Each scene shows the same named points in several views. A view is turned or mirrored, shifted and resized as a whole, has a little noise and may leave points out.

Scene 1
View 1
Lif: [-23   0  15  11 -21 -19  -2   3]
Kipu: [-35   1   6   8 -26 -25 -12   0]
Dut: [ -7   7  -3  25  17  29  31 -10]
bon: [-19   1 -13   8 -27 -43  -9  10]
Bil: [-13   2  18  17  -5   4  14   1]
lavab: [-11   1  22  14 -16 -14   9   8]
bagim: [-15   2   1   9 -27 -41  -7  12]
vis: [-4  3 25 19 -8 -4 16  7]
Vupub: [-6  2 10 19 -5 -4 15  4]
Dud: [-3  1 30 20 -4  4 19  5]
zasek: [18  6  6 25  6 -5 31 15]
kogal: [-6  5  3 19  0 -1 18  2]
View 2
bon: [ 36  35  -2 -20   0  47 -60 -69]
Lif: [ 23  12  14 -24   7  41 -44 -30]
kogal: [-18 -15  -6 -14  -6  29 -37 -36]
Vupub: [-11  -8   2 -21  -6  28 -42 -31]
vis: [-11  -8  14 -28 -13  22 -44 -19]
Kipu: [ 35  21  11 -22  21  51 -43 -39]
Dud: [-20 -17  15 -28 -14  21 -41 -10]
zasek: [-37 -15  -8 -21 -36  10 -49 -41]
Bil: [-13 -14   7 -22  -2  30 -33 -20]
bagim: [ 32  32   8 -26  -5  43 -58 -57]
View 3
kogal: [ 14  -3   4 -22  21   5  15  22]
vis: [  0  -2  13 -17   8   1   1  -1]
Lif: [ 30 -13  18  -3  -8  35   1  -1]
Bil: [ 9 -4 12 -3 22  8 -1 10]
zasek: [ -5   4   1 -50  11 -13  26  20]
Vupub: [ 14  -7  13 -10   8  15   1   3]
Kipu: [ 48 -18  16   5 -11  52   3   5]
lavab: [ 13  -7  16 -16  -4  20   3  -4]
bagim: [ 44 -16  13 -23 -30  48  19   5]
Dut: [  0   4  -5 -11  63 -21   8  43]
bon: [ 56 -19   9 -25 -28  57  26  13]
View 4
Vupub: [ 15 -19  15 -18   9  -2   6  10]
vis: [  9 -22  17  -7   1   3  12  -1]
bon: [  4  27 -10 -28   9 -42  -2  16]
Lif: [  3  26   9 -29   7 -13   4   7]
Dud: [  8 -28  19  -6   0  12  11  -5]
Bil: [ 13 -14  20 -18   7  11   8   4]
lavab: [ 10 -12  10 -14   5  -9   6   6]
bagim: [ -1  22  -6 -20   3 -38   4   6]
zasek: [ 20 -52   6  -3   9 -16   5  15]
Dut: [ 36 -49  33 -29  22  25   3  25]
View 5
lavab: [  8  16  -7  18  18  33 -11 -29]
vis: [ -8  22  -3  31  19  35 -18 -21]
Dud: [-18  28   0  37  26  38 -22 -19]
bagim: [ 45  -3 -19  -7  -2  22  -6 -47]
kogal: [-21  14 -16  19   4  26 -39 -29]
Kipu: [ 18  -9 -19 -16  24  24  -2 -61]
Bil: [-21  23  -6  30  13  32 -31 -22]
zasek: [ -9  29 -11  41 -17  28 -47  -6]
Dut: [-70  17 -14  29   8  24 -64 -21]
Lif: [ 13   2 -15   2  25  31  -2 -47]
bon: [ 44 -12 -28 -15 -10  17 -11 -56]
View 6
bagim: [  9 -43  14  22  -8  19  12  10]
bon: [  6 -53  16  26 -11  16  14  11]
zasek: [  4 -19 -12  41  14   5 -17  -2]
Dut: [ -6 -18  -9  49  40 -17   2  -5]
Kipu: [  4 -42  19  19   6  12  27  11]
Vupub: [  3 -23   2  31  18   3   5   3]
Dud: [ 6 -9 -3 25 24  7  4  1]
kogal: [  1 -26  -2  37  20   1   3   1]
lavab: [  7 -22   5  21  13  14   9   6]
Lif: [  7 -31  11  18   9  12  19   9]
vis: [  7 -14  -1  24  19  10   2   3]

In a view up to two points have been moved. Name them for each view, in the order of its rows, or write none.
view 1 -> none
view 2 -> none
view 3 -> Vupub
view 4 -> Lif, lavab
view 5 -> Bil
view 6 -> none
